Each row is a point on a tangle of strands that fork and nearly touch. The rows are in no order.
In the rows, zero is written as 128.
Points whose rows are less than 113 apart are linked; no others are. Some points are linked to none.
novef: [155 148 129  90 120 120 115 177  90 177 185 100 117 165 128 117  90 118
 166  83 123 142]
kof: [168 181 117 106 134 174 176 136  90 102 184 118  97  85 167  90 136 127
 122 138 101 132]
zar: [164 127  96 187 126 102 130 149  89 133  78  85 174 130 168 110 139 150
 137 151 149 145]
Vap: [168  99 137 142  98 136 133 114 121 108 128 175 124 168 116 158 147 149
 163  95  73 115]
Fegis: [104 109 143  53 126 139  83 101 167 153 148 101  93 132 206 123  98 163
 122 111 128 156]
pida: [147  76 120 131 133 135 122 105 201 170 141 129 160 110 110 101 171 119
 107 174 150 103]
rim: [153 128 112 160 159 126  73 145  93 134  63 103 191 121 171 119 129 152
 182 157 153 112]
bimu: [158 147 158 145 115 156 150 143 167  96 151 113 161 132  84 128 203 120
 115 133 151 132]
ler: [ 82 134 198 126  97 140 103  83 105 140  95 135 108  99 131 157 103 136
  76 111 102  68]
mopev: [115 122 149 112 141 155  93 141 193 137 173 112 132 161 127 144 185 138
 149  96 178 103]
Sive: [ 92 117 127  94 187 103 126 131 218 133 164 136 141 135 134 124 135 125
 159 144 157 130]
Bek: [ 98 132 143 106 152 130  44 141 120 152  94 145 187 137  69 153 137 120
 141 125 100 114]
subos: [ 96  88  95  82 174 152 103 123 157 110 179 109  70 123 200  88  87 140
 146 129 160 121]
mik: [148 125 100 208 118 134 139 172  54 111  77  81 138 161 128 138 161 172
 117 162 123 161]
veti: [ 82 142 142  61 179 148 105 145 162 137 159 107  90 120 191 111 109 167
 140 117 161 123]
rufo: [104  91  86 126 163 120  89 129 159 126 148 110 130 134 141 154  50 110
 143 140 182 116]
luzo: [125 125 129  59 122  99 127 143 148 175 204 132  98 155 123 132 107 117
 111 131  95 132]
gogu: [117 109 114 227 121 141 134 104 109 144 137 157 118 123  59 111 134 153
  96 120  95 105]
Romob: [133 113 105  86 129  95 138 100 147  96 173 146 108 131 194 139  73 143
 128 142 115 129]
Tof: [105  99 136 109 108  48 126  88 124 109  86 147 156 147 143 165  59 112
 124 115 140 114]
dunu: [ 95 132 135 156 118 127 173 160 135 144 172 113  72 142  91 162 136 114
 123 104 162 157]
nalup: [133 118  82  84 150  66 139 112 152 150 126 109 146 162 160  84  73 114
 140 117 156 159]
dula: [ 97  88 142 136  68 108 147 104 122 170 132 143 118 153  66 133 115 128
  89  96 136 143]
fugi: [128 142 147 101 148 143 111 108 108 105 143 158 102 116 223 141 110 176
 172 108  83 119]
nuzi: [105 123 182  74 120 158  88 134 162 145 132 111 134 121  87 148 166 134
 100 103 110  78]
pibud: [149 156 157 147 101 128 149 117  63  99 105 174 139 119 118 155 146  92
 125 131  85 128]
gipeb: [156 128 131 159 128 131 144 163  95 144 173 137 125 111  73 164 131 121
  95 174 113 145]
gab: [103 124 124 133 155  56  97 108 119 121  78 159 173 142 139 147  93 116
 162 132 155 153]
Dako: [123 147 123 125 130 147 182 121 143  83 106 138 130 123  63 100 180 111
  96 126  92 181]
bim: [138 136  82 146 172  72 124 154 133 149 133 114 145 150 147 122  79 129
 144 143 155 175]
tute: [ 88 159  89 217 127 133 118 153  94 118  76 103 102 136 117 167 133 121
 142  80 140 152]
Fefas: [122  85 124 104 103 181  89 123 186 155 169 106 110 154 121 116 175 115
 120 122 141 103]
Tid: [ 96 111 138 190 124 106 131 100 115 167 108 147 108 161  56 115 109 130
  85 116 126 121]
vurak: [166 158  93 139 118 193 112 137  98  94 128 124 142 103 141  91 144 143
 152 131 109 113]
zag: [139 176 163  81 165  94 165 159 155 122 162 133 127 125 125 138 163  92
 119 141 145 156]
vuza: [127 118 114 162  78 145 156 102 117 147 130 124 109  68 120 115 125 121
  98 154 163  99]
kon: [128 121 128  75  83 132 117 114 144 175 149  90 105 143 178 112 114 129
 121 116 150 116]
doz: [143 101 133 133 126 125 111 136 127 132  75 166 122 123 151 148 147 131
 214 124 105  99]
Kar: [113  87  66 171 127 125 176 134 175 147 187 125  85 146 105 114 136 131
 118 147 152 167]
mon: [ 95 123 152 144 138 123 120 111 111 130  54 141 206 142 102 100 154 126
 102 184 112 176]
Sep: [149 155 169  91 105 136 121 139 142 142 124  93 132 129 130 142 166  84
 108 139 157 108]
fota: [144 108 118 240 113 143 102 178  80 119  92 107 136 172 105 182 140 157
 143 130 126 141]
fitil: [136 106  73 179 161 110  87 132 134 114 148 125 134 117 166 144  77 130
 169 156 158  96]
Nef: [102 130 131 103 114 125 167 108 120 117 143 157 107 119 109 141 130 145
 100 125 103 146]
Kenip: [137 175 149  74 125 211 131 135 143  88 106 102 117  70 127 100 155 161
 132 115 130 117]
bobi: [136  84  70 224 117 176 133 110 135 109 124 151 148 141  77 108 153 167
 102 126  88 137]
zata: [157 128 100 127  69 199 125 117  95 112 145 126 131  71 121  99 135 142
 117 146 144  80]
bis: [208 103 110 109 117 161 105 158 151 166 177 110 149 181 111  87 145 111
 142 148 108 142]
medom: [ 98 121 146  98 104  67 142  64 125  80  73 166 148 128 162 150  80  96
  95 137  99  79]
lage: [194 133 114 154 117 101 144 117  97 116 129 155 137 102 174 131 130 114
 154 155 118 111]
Tifer: [ 95 109  92 131 139 162 106 135 138 126 183 113  74  92 157 121 102 132
 131 153 170 102]
vame: [127 170 165  78 162 115 138 173 118 144 137 125 119 161 105 143 134  86
 145 120 106 166]
gurif: [155 114 141 137 101  93 131 163 128 159 192 126 110 108  97 168 102  77
  98 186 135  99]
Poni: [105 120 130 128 103  87 173 142 139 127 170 100  85 141 136 144  75 111
 105 128 176 154]
Luku: [ 46 114 145 107 170 146 145 104 180 122 137 116  76  86 144 152 104 179
 104 120 160 106]
Sovad: [153 127 136 112  84 165  73 128 111 102 149 152 126 155  93 142 131 142
 142 100  77  98]
lal: [109 120 191 160 136 112 118 155 164 164 106  95 146  87 107 156 132 109
 119 162 205 116]
lem: [145 112 158 102 121 115 135  89 135  92 144 167 106 106 223 167  79 145
 140 125 100  98]
lifef: [154 179 174 101 140 201  97 177 145  80 109  88 153 105  90 104 163 123
 144 124 140 107]
kes: [125 176 117 116 127 139 168 103  76  79 145 139  96 106 153 125 134 145
 118 100  99 154]
manu: [149  64 111 131  60 195  92 139 156 145 168 114 110 171  77  95 150 130
 121 114 129 131]
dugu: [ 69 120 100 130 167  86 116 141 158 136 116 114 106 102 117 156  60 135
 133 132 184 140]
zuzon: [154 147 153 120  84 168 128 106  95 109 121 136  98 112 207 136 146 175
 174  95 101 104]
til: [ 95 109 147 153  90 133 147  89 107 114  61 153 105 113 161 144 154 170
 135  92 130 104]
latuk: [123 141 130  64 156 120 137 162 128 154 179 119 101 188 119 128 114 128
 142  82  93 157]
zan: [110 118 149 144 175 105  88 137 202 155 164 129 159 148 128 157 156 114
 154 128 194 107]
bepa: [122 130  76 137 160 152 134 102 159 128 109 138 164  92 100  85 169 160
 127 149 106 155]
relem: [125  92  81  84 170 104 158  97 193 120 155 120 136 143 158  96 108 122
 130 161 167 142]
mebos: [ 85 114 174 114 151 110 150  67 120 125 136 184 114 134 121 127 125 168
  79 115  57 133]
naru: [133 113 133 196 138  95 162  64 112  98 103 184 128  91 133 107  91 113
  87 158 122  73]
vulun: [177 106 153 167 102 199 128 145 150 117 121 112 158 119  80 104 191 121
  85 149 136 108]
kitaf: [174 110 158 166 132 149 158 141 121 121 144 122 155 117  81 127 169 125
  76 209 125 127]
bitup: [123 149 188 128 113 143 179 149 160  56 128 130 157 158  71 122 195  97
 107 111 114 161]
pev: [133 164 139  92  87 125 136 150  70 151 130  79  97 148 150 126  83 115
 150  81 149 133]
Nupar: [207 157 146 107 110  71 139 132  78 140 134 145 131 154 194 124 106  89
 167 100  99 132]
kelo: [160 121 128 146 139 124  99 111 130 137  54 142 157  94 178 128 130 116
 204 136 151  81]
kub: [173 143 123  84 106  89 143  90 108 131 136 158 144 149 194  93 103 138
 146 108  91 142]
Tudad: [ 88 130 159 132 114 182 101  94 103 128 137 157  95  88 132 163 120 189
 103  94  93  81]
zalug: [148 155 154  97  97 195  95 116 104  73 135 145 124 118 152 140 138 182
 144  85  79 104]
zevi: [142 113 161  83  95 105 121 143 182 173 168  76 124 136 156 130 144 102
 132 120 179 104]
Rulof: [114 188 134 103 190 141 101 196 110 133  86  82 151 142 105 115 140 128
 164 104 134 174]
tini: [128 113 100 154 158  55 146 108 143 102  79 138 130 155 162 155  89 111
 193 118 161 144]
mepiz: [125 139 107 149 146 159 110 142 117 123  94 122 175 121  87 116 151 143
 107 156 120 159]
zifi: [138  64  92 246 116 167 118 153 101 138 130 116 136 160  71 146 140 175
 110 147 127 127]
Dul: [124 109 128 147  67 108 171  72 103 144 124 151 115 107 109  99  93 103
  61 138 134 101]
Pofi: [163 150 134 101  66 148 134 118  86 112 112 142 150 109 119 101 156  99
 100 146  80 127]
furul: [199 162 113 134 145 130 113 150  84  99 124 146 158 128 168 112 146 115
 165 118  94 105]
sok: [ 78 135 207 111 128 102 122  57 115 129  81 165 111 135 138 126 101 144
  50 121  69  96]
gufa: [ 97 100 109 162 125 157 137 154 160 154 183 135  87 165  48 147 137 131
 124  85 122 143]
Dar: [200 177 110 126 154 149 173 163 104 129 169  91 135  98 154  91 160 108
 116 187 119 137]
lefa: [176 176 150  94 162 171 133 183 121 113 149 107 145 112 114 100 151 105
 133 153 120 129]
Riki: [140 121 112 101  86 102 160  63 110 101 105 160 144 127 168  98 141 146
 122 119 104 138]
kezo: [115 149 132 172 135 119 121 154  83 116  72 119 142 141 121 159 136 133
 183  97 125 159]
Fevin: [ 71 130 102 192 139  95 123 144 113 111 110 120 104 112 109 167  85 130
 136 114 164 144]
ser: [ 99 155 142 109 191 108  78 173 124 140 107 110 172 139  90 157 137 120
 153 152 143 147]
Mep: [121 156 165  49 115 168  96 126 130 108 106 115 149  97 101 127 155 139
 104 103  99 120]
bubul: [147 164 167  69  79 124 162 120 100 132 107 103 143 103 127  97 159  85
 103 149 139 134]
Lepab: [125 110  55 129 204 111 152 134 179 149 160 122 107 149 156  65 129 127
 139 131 145 168]
Lesof: [150  93 156 113  99 140 148 132 118 129  82 174  90 145 108 155 142 105
 194 114  74 129]
dovem: [146 159  71 163 146  99 162 164 112 154 123  95 115 146 140 119 111 120
 115 108 144 194]
Nolom: [123 182  91 107 174 126 115 149  97 128  79  86 163 122 167  85 129 134
 152 102 144 160]
Fur: [145 150 157 141  98  82 134 131  77 104 110 162 123  98 158 163 115  78
 148 155 129 104]
Veron: [ 95 112 171  99 130 159  53 139 148 152  75 107 162 138  40 136 140 122
 109  99 125 108]
Suguv: [ 74 143 127 153 149  84 121 121  98 117  43 153 192 151 134 126 143 103
 141 148 117 180]
Kob: [132 167 120 129 132 129 181 169  90 164 126  69 109 151 145 107 100 111
 121  57 138 175]
Nufas: [126 109 108 145 117 110 108  98 128 104 135 152 106  89 160 141  81 121
 137 147 143  61]
pafe: [113 121  32 136 156 134 147 100 160 137 128 121 131 135 138  73 160 161
 130 126 128 173]
mefid: [ 98 125 127  98 118  97 154  56 124  95  69 153 150  88 154 107 106 118
 100 148 134 128]
Zepet: [100  90 136 132  86  87 157 104 133 126 138 132 102 120 131 154  66 106
  73 135 150  96]
Nize: [ 87 124 120 139 105 163  86 118 125 133 136 128  94  80 144 152 105 163
 117 136 147  71]
Mun: [123  78  91 154  60 148 117 113 126 178 164 127 123 159  89 110 129 127
 114 115 156 124]
felun: [144 132 114 174 183 111 110 159 135 122  57 150 153 173 126 149 161 136
 213 103 101 156]
noz: [149 125 161 107 131  85 131 165 161 171 191 141 123 152  86 157 137  74
 110 151 110 135]
Kidak: [124 167 135 132 207  89 173 140 181 112 172 144 124  99 106 141 151 118
 120 157 141 148]
bula: [103 122 110 120 168 101 164 131 164 147 159 153 118 114  78 137 137 132
 106 140 120 152]

A fork is a point with three links, a tip a point with one. Leave the first point through the second and follow the links. Name the first fork or tip that comes.
kelo, doz -> Romob
mik, fota -> relem
Rulof, ser -> Nef
dunu, Poni -> Nize
Dako, bitup -> latuk
pibud, Fur -> gufa
latuk, luzo -> Dako

A fork is a point with three links. Follow the links from the first point to the second and name the forks in between, in order.
kof, Kob -> Nef latuk
vulun, Tid -> latuk relem
Vap, mepiz -> relem
Mep, latuk -> Nef
bitup, kezo -> latuk Nef Nize
